Points on a hilly landscape, in no order, each with its height.
A climber steps from a point to the highest of its 2 nearest points, and stops where none of them is higher. Distance is the straight distance between rows; heights are no part of it.
Bivet: [-17   6   5  20  -1 -20   4  -1   4  16  12  -2  12   1   2 -13 -11   0
   5   9   2  -9]  h=81.5
riru: [ -2 -18   0  10  -1   5  -1 -15 -13 -11   6  -8  19  10   8  10  -7   8
  -4   0  -3  -7]  h=75.7
dedu: [ -6  -6  14  18  -6   0  13  -5 -15  27   3  -5  16   5   7  10   6   0
  -1   1   0   4]  h=56.4
boz: [ 12  -5   8  -9 -12  16  10   5  -9  10   7  -5 -14   4  -3   0   2   0
 -15  -6  -3   2]  h=49.6
fetaz: [ -8   0   8  13  -6  -8 -15   6 -12  -6   3  -7  17   3  15   2  12 -11
   5  19  -3   9]  h=77.4
gam: [-38  16 -17  17   6 -10 -10  19  22  -4  -2  -6   4 -13 -12 -11   3  14
  10  19  -4  -7]  h=80.8
gini: [ -3  -8   6  22  -5  -4   8 -13  -6  18  20 -11   9  11  -7   7  -5   6
   2  -1   6   1]  h=48.4
sof: [ -2 -14  -7 -13   8  -8  10  10  -2 -21  -2  17 -14  11  -7  21  -4  10
 -24   5   4   7]  h=64.5
niv: [ -5 -13  -2 -13  11 -13  24   8  -2 -18   1  13 -16  13  -5   1   0   1
 -18  17  -9   2]  h=71.2
gabi: [-11  -5  -8 -10  15   6   7  -4   8 -14  -6  10 -12  36  -4 -15  -4   0
  -8  -8   2   1]  h=58.9
Kir: [ -8 -21   4  -9  -1   8 -10 -11   1   7   7  -5  -3  -2 -10  -3  -2 -11
   2 -13  17  14]  h=40.2
nen: [ 17 -11  16 -14   6   9   3  -4  11   2   7   7   3   2   2   6   5 -14
 -25   0   3  -2]  h=65.2
rusur: [  4   4 -14 -17  14  -8  15   0  11 -11  -2   6 -22  15  -7   4   7  -6
 -11  -1  11   5]  h=77.0
Dor: [ -6  -4   3 -22   7   6   0   3  -4 -14   7  -7 -14   9 -13  -2  -8  -1
 -21   6  -3  23]  h=65.6
Mibal: [ 11  -1  -4 -19  11   0  13  12   1   8  -4  -3  -6   7   4   6  16 -16
   5 -14   6   9]  h=67.3
fum: [-12   6  -1  -2  10  -4  -3  -9   0 -16   9  -3  17  10  -5 -17 -11   5
  12  -4  -7  -7]  h=59.4
zuv: [-10  -5   5   7  -2 -11  -6 -16  10   1 -14  -7   7 -21   1 -22   2 -10
  -3  20  13   4]  h=31.5
nim: [ -8  -9   4   5 -16   4 -10 -12 -12  -4   6   1  17   4   4  -4 -16  12
  -4  -6  -7   4]  h=86.7
dumut: [ -1   5  -9 -13  14  -5   0   4   1 -12  -2   8  -1   0   6  -3 -18  -8
   3  12 -31  -6]  h=59.5
veko: [  0   9 -14  10  -9 -21 -14  12   3 -16   5  -3  17  -8 -11  -3  -1   5
  11  11   0 -11]  h=68.5
dopo: [ 11 -21   2   1   1  25   2  -5  -6  13 -10  -3   2 -22   5  18   7   1
   2 -19   2 -12]  h=9.2
kiris: [-10  16   8   5 -12   2 -16  32  -3  23  10  -6  19 -20   5  13   2   1
   7  -2  15 -10]  h=58.7
Zuz: [ 15 -17  -7  -2   3   9  10  -5  -1  -2 -10  -3   3 -10  -3  18   4  10
  -7 -11   3  -2]  h=12.0
Ranaz: [  3   0  -2  -4   9  -9  -2  -2  13 -23   5  19 -11  19  -8 -15  -1 -10
   7   6 -15 -10]  h=74.1
rok: [  5 -11  12   1 -12  13   7  -5  -6  26  -4  10  -8  -5  -8   6   1   6
   7 -15  15  -3]  h=47.1
vik: [  6   5 -18 -19  12  -9  16   2   7   1  -1  -4 -10  19  -4 -14  15 -18
   3  -9  -4   6]  h=71.5
Naza: [ -5  -5 -13   8   3  -2   9 -21  -2 -20   9  -6  12  18  -1  -6   1   2
  -2  -2 -10 -14]  h=66.2
Sez: [ -4 -12  -1 -16   6  15   0  -1   4   0  -8   4 -14  25  -2  -8   3  -4
  -9 -22  18   8]  h=50.6
kon: [ 10 -16  -8  -8   6   3  -5   2   2  -7   0  -7  -3   8   5 -13   2 -10
  12 -13   0  -4]  h=58.8
Par: [ 11   9  14 -23  -5  31  -3  11   2  14  -9  20 -18  -2 -20  12  17  -3
 -31  -7  13  -4]  h=48.6
Supu: [ -6  -3 -12  14   9  -1   3  -9  -6   5 -11 -12   7 -11  10  18  -3   7
   2   0 -12   6]  h=19.2
Luz: [ -3   0 -14  16 -15 -18 -20  12   8   1  -1  -3   3 -19 -10  -2  -9  11
  15  12  12  -9]  h=65.5
suv: [-21  13  -1   7   0 -13  -7  -1   2  19  14  -4  20   3   8   7  -5 -14
  -3   5   9  -3]  h=73.5
gefi: [  6  -9   3   2   9  12   9  -4  -9   9  -4 -16  -8 -14  13   6   0  -2
  -1  -5 -14   7]  h=22.5
sivos: [  9   1  -4   6 -20  -8  -1  -5   1  11 -22   0 -14 -18   8 -14   7  -5
   7   8   4  12]  h=27.3
Bam: [-19   0 -13   7  -1 -29  18  -3  -8  -5  -5  12  -4  -7   0  11  -7   9
   5  11   2   3]  h=84.0
Labug: [-20   5  -1   7  16  -2 -19  -2  10 -12 -16  -3  19  -5  -5 -16   0  -2
  15   9  -5   4]  h=72.7
leler: [  6 -14   6 -21   9  12   4   5  -1 -17   0   0  -4  13   1   6  -1  -4
 -27   2   7   1]  h=74.9
Gized: [ 12  15   5  -4  -6   3   4   3  -5  -5   3  -8   3   4  -5 -13  11  13
  13 -20   6  13]  h=64.7
tem: [-16 -19   2   4  10  -2 -10 -19   9   5   1 -10   2 -15  -5  -9  -3 -12
   0   4   6  12]  h=35.3
Saka: [ -9  -2   0  25 -10  -5   7  -5  -8  21   6  -5  11  -1  23   2   0   0
  -4  -5 -11  -8]  h=65.1
vali: [ -2   1  -8  12 -12  -9  -1 -13  -4   5   2   3   2  11   2  -9 -18   0
  -3  21 -20  -3]  h=61.9
vek: [  2 -12  -9 -13  -8   2  -3  -4  -2   7  -5   2  -5  15 -10  -1   0  -4
   9 -16  18  14]  h=44.7
nuri: [ 12  -2 -11 -16  20   9  -1  -4  11 -17  -5  -1 -11  22  -6  12   6 -14
 -21   8   5   1]  h=84.9
kaga: [ 18  14  18 -15 -20  33  -4   4 -10   7  -3  12  -6   1 -16   4   7  14
  -8 -10   7  -4]  h=45.4
mipa: [ 16  -3   8   2 -17  11  13   1 -14  -8   2  -3 -23  -6   5   7  -2  16
 -12   4  -1   1]  h=50.4
Kug: [  9   5  20  11 -12   4   9  -6 -11   3  -8   4 -15 -19  10  11   6  11
  -4   6  -5  16]  h=55.6
paled: [  9 -14   7 -13  -5  19  -1   0   0  16  -8  13 -23   2   1  13   0  -8
   2 -13  22   0]  h=53.0
mubus: [ -6   0  -9  11 -11 -14 -14   3  13   1 -21  -6  -3 -23   2 -28   9  -6
   9  17   3   5]  h=29.2
laf: [ 18  -4   0 -10  10   1   3  12  -2  -5  -3  -2  11  14  11   5  15  -7
  10 -15  -1  -4]  h=63.1
Zep: [ 14   9 -12   0   2 -12 -13  16   0 -13  -9  -4   8  -5 -15   0  -3   8
  24   7  -4   2]  h=71.3
visiz: [ 13  19  -5  -3  -7  -1  -9   5  -3  -4  -8 -15   4 -12  -8 -11   1   8
  15  -2  -4  16]  h=68.4
fezum: [-10  -8  16  -4  -5   1  -7   0 -16   4  10  -4  12   1  17   7   6 -18
  -7   5  -5  13]  h=69.4
sifez: [  9 -11  -6  19   6   3   4 -12   4   8 -12   2  13 -18   9  25  -3  13
 -10  -7 -11  -4]  h=15.7
tet: [ 18  15  22  -9  -6  22  -4   8   3  -3   2  10 -13  18  -4   4   6   9
 -13 -14  15   4]  h=52.0
fuf: [ 17   7  14  21  10 -11  12  -3   6 -10   8   5 -10   4   8   1   0  11
  10   8  -5 -10]  h=67.5
fumit: [ -8 -10  -7   1  11 -22  25   1  -6  -9  -3  13   0   5 -11   6  -6   9
   0  16 -14  -1]  h=77.9
pep: [ -1   5  -9   5   5 -11  -8  -2  13 -21  -4   7  -6  -3 -16 -22   2  -7
  16   9 -23   1]  h=78.5
nevas: [ -4   6   6  -5 -11  -3   5  -9  -7 -11   5   5   6   6  -2  -8  -5  18
 -11  -7 -10  16]  h=76.0
siza: [-14  15  -5  -6  12   0   8  -9  -4  10   2 -12   0  -8   6  -7 -14   1
  14 -16   7   5]  h=48.0
bafun: [  7   4   1  19 -15   1 -18  23   4  19  -5  -1  15 -19  11  10  -3  11
  13  -7  10 -18]  h=57.3
duf: [  9   2  16  17   7 -11   8 -10   6  -6  -2   8 -13  -8   5   6   6  11
  -4   9 -10  17]  h=61.3
Pata: [-34  10 -12  17   3 -10 -12  15  15  -4  15 -11   3 -11  -8 -18  -3  -7
   9  24  -7 -19]  h=85.4
baz: [ 22   7   3 -12   4   1 -10   0  10 -11   2  11   0  17   7 -11 -10  -7
   0   4 -14  -9]  h=68.7
Dakuz: [ 11  20  11 -18 -14  30  -5  13  -8   7  12  14 -16  -8 -27   8  18  10
 -17 -19   4  -6]  h=42.8
Dafe: [-19  17 -10  16  11 -13 -15   9  18 -14  -9  -4  14 -14 -13 -12  12   2
  11  15 -11   2]  h=76.9
gekup: [  1  11  -2  13  17 -14  13 -11   8 -14  -2   5   4  -1   4   1  -1   3
   7  10  -8 -14]  h=72.5
Fope: [ 14  -4   2  -9  -2  10  11  -1   0  -6  -2  -8 -14  10   3 -16   1   3
  -7  -4   2  -3]  h=54.2
Ture: [  0  -1  -8   4   6  -8  -6   5  -5 -25   1  -5  -2   1  -2  -6   8   1
  21   5 -14   2]  h=74.8
rit: [  2  13   7  -2 -16   0 -10  14  -6  23   5   6   7 -17   1  20  -4  -5
  11  -4  20  -6]  h=62.6
nere: [  9   6   9 -13 -11  10  -9   2  -4  16  -7  16 -10 -11   3  23  -3  -7
  14  -9  24  -2]  h=58.3
vin: [ 17 -21   1  -5  -4  34  -5  -5  -6   6   3 -10   1   1  -3  15  11  -5
 -12 -20   2 -11]  h=5.9
bobo: [ 11  -5   2   5  -5   8   9  -1  -8  18 -17 -12 -18 -20  12   1  10  -7
  10  -1  -1   8]  h=25.1
kud: [ -5 -10   4  -5   4   9  10  -3  -6  21  -6  -3  -6  -7  -1  -6 -14   6
  13 -18   8   3]  h=43.3
zozo: [ -6   0 -12 -11  21  -4  13 -16  10  -1  -7   1   3  21  -4 -11   3 -11
   3  -5   0   1]  h=66.5
lodu: [-10  11   8  -5   8   4   2 -15   1   2  11  -7  13   5  -5  -8 -15   8
   4 -16  10   6]  h=53.1
gena: [-12   0  -1  11  -8 -14 -17  17  -4   4   5  -2  11   4  22   6   7 -18
   3  29   1 -11]  h=84.1
vuze: [ 17  -2  22 -14  -4  27  -4  -7   8  15   1  13  -2  -6 -14  14  17 -11
 -29  -4   7  -4]  h=55.8
bul: [  0  11 -12  -3 -11  -9   8 -17   1  -9   4   3   5  14  -9 -15  -9   9
 -16   8 -19   3]  h=68.2
sidi: [-19  -3  -4  17   7  -5  -2   3  -1  14   1 -13  14  -1  16  -9 -10  -1
   6   3  -8 -12]  h=73.8
Fetuv: [ 12  20   3 -16   4   0  -6   6   3  -6   9   9  -4   1  18   0 -20  -3
  -2  -2 -20  -3]  h=63.9
nopa: [ 12   3   3  15 -21 -11  -6   7   2   6  -1   7   3 -15   2  -5  -8  16
  15  -7   8 -11]  h=61.7
kep: [-11  11 -13   5   0 -19   9 -12  -1 -13   4   8   8  -7   7  10  -5   4
  -6   3  -5  -7]  h=78.0
Lolu: [ -7  -6   8 -11   3   4   5 -11 -13  -5   8 -10  -4   5   6   6  -1 -12
 -12  13  -3  17]  h=61.8
piv: [-28   8 -15  10  -5  -9 -11  22   3   2   3 -10   2  -2  18 -11  -2  -9
   6  28  -7 -19]  h=91.2
mazo: [ -6   3  -4   7  -2 -10  -6   8  -3  14   7  -4  12  -6   3  21  -4  -5
   9  -5  11  -3]  h=67.1
nis: [ 15   7  11  -6   4  10  -6   6   7 -13  13   1  -4  15  -6  -5   3  12
   1 -25   5   5]  h=59.3

For each start below, name the point where the climber stops.
kud -> nim
vin -> vik
mipa -> Bam
mubus -> vik
kaga -> Zep
Dakuz -> nuri
dopo -> vik
boz -> vik

Call two points neighbours if one is among the 2 nearest of the other. Go from one point of each pair to the other, from neighbour to neighbour, staying as high as possible. Name the lowest point that can't be avoided.
nim and nuri -> fum
nuri and piv -> Lolu
nuri and Bam -> sof
Bivet and Zep -> bafun
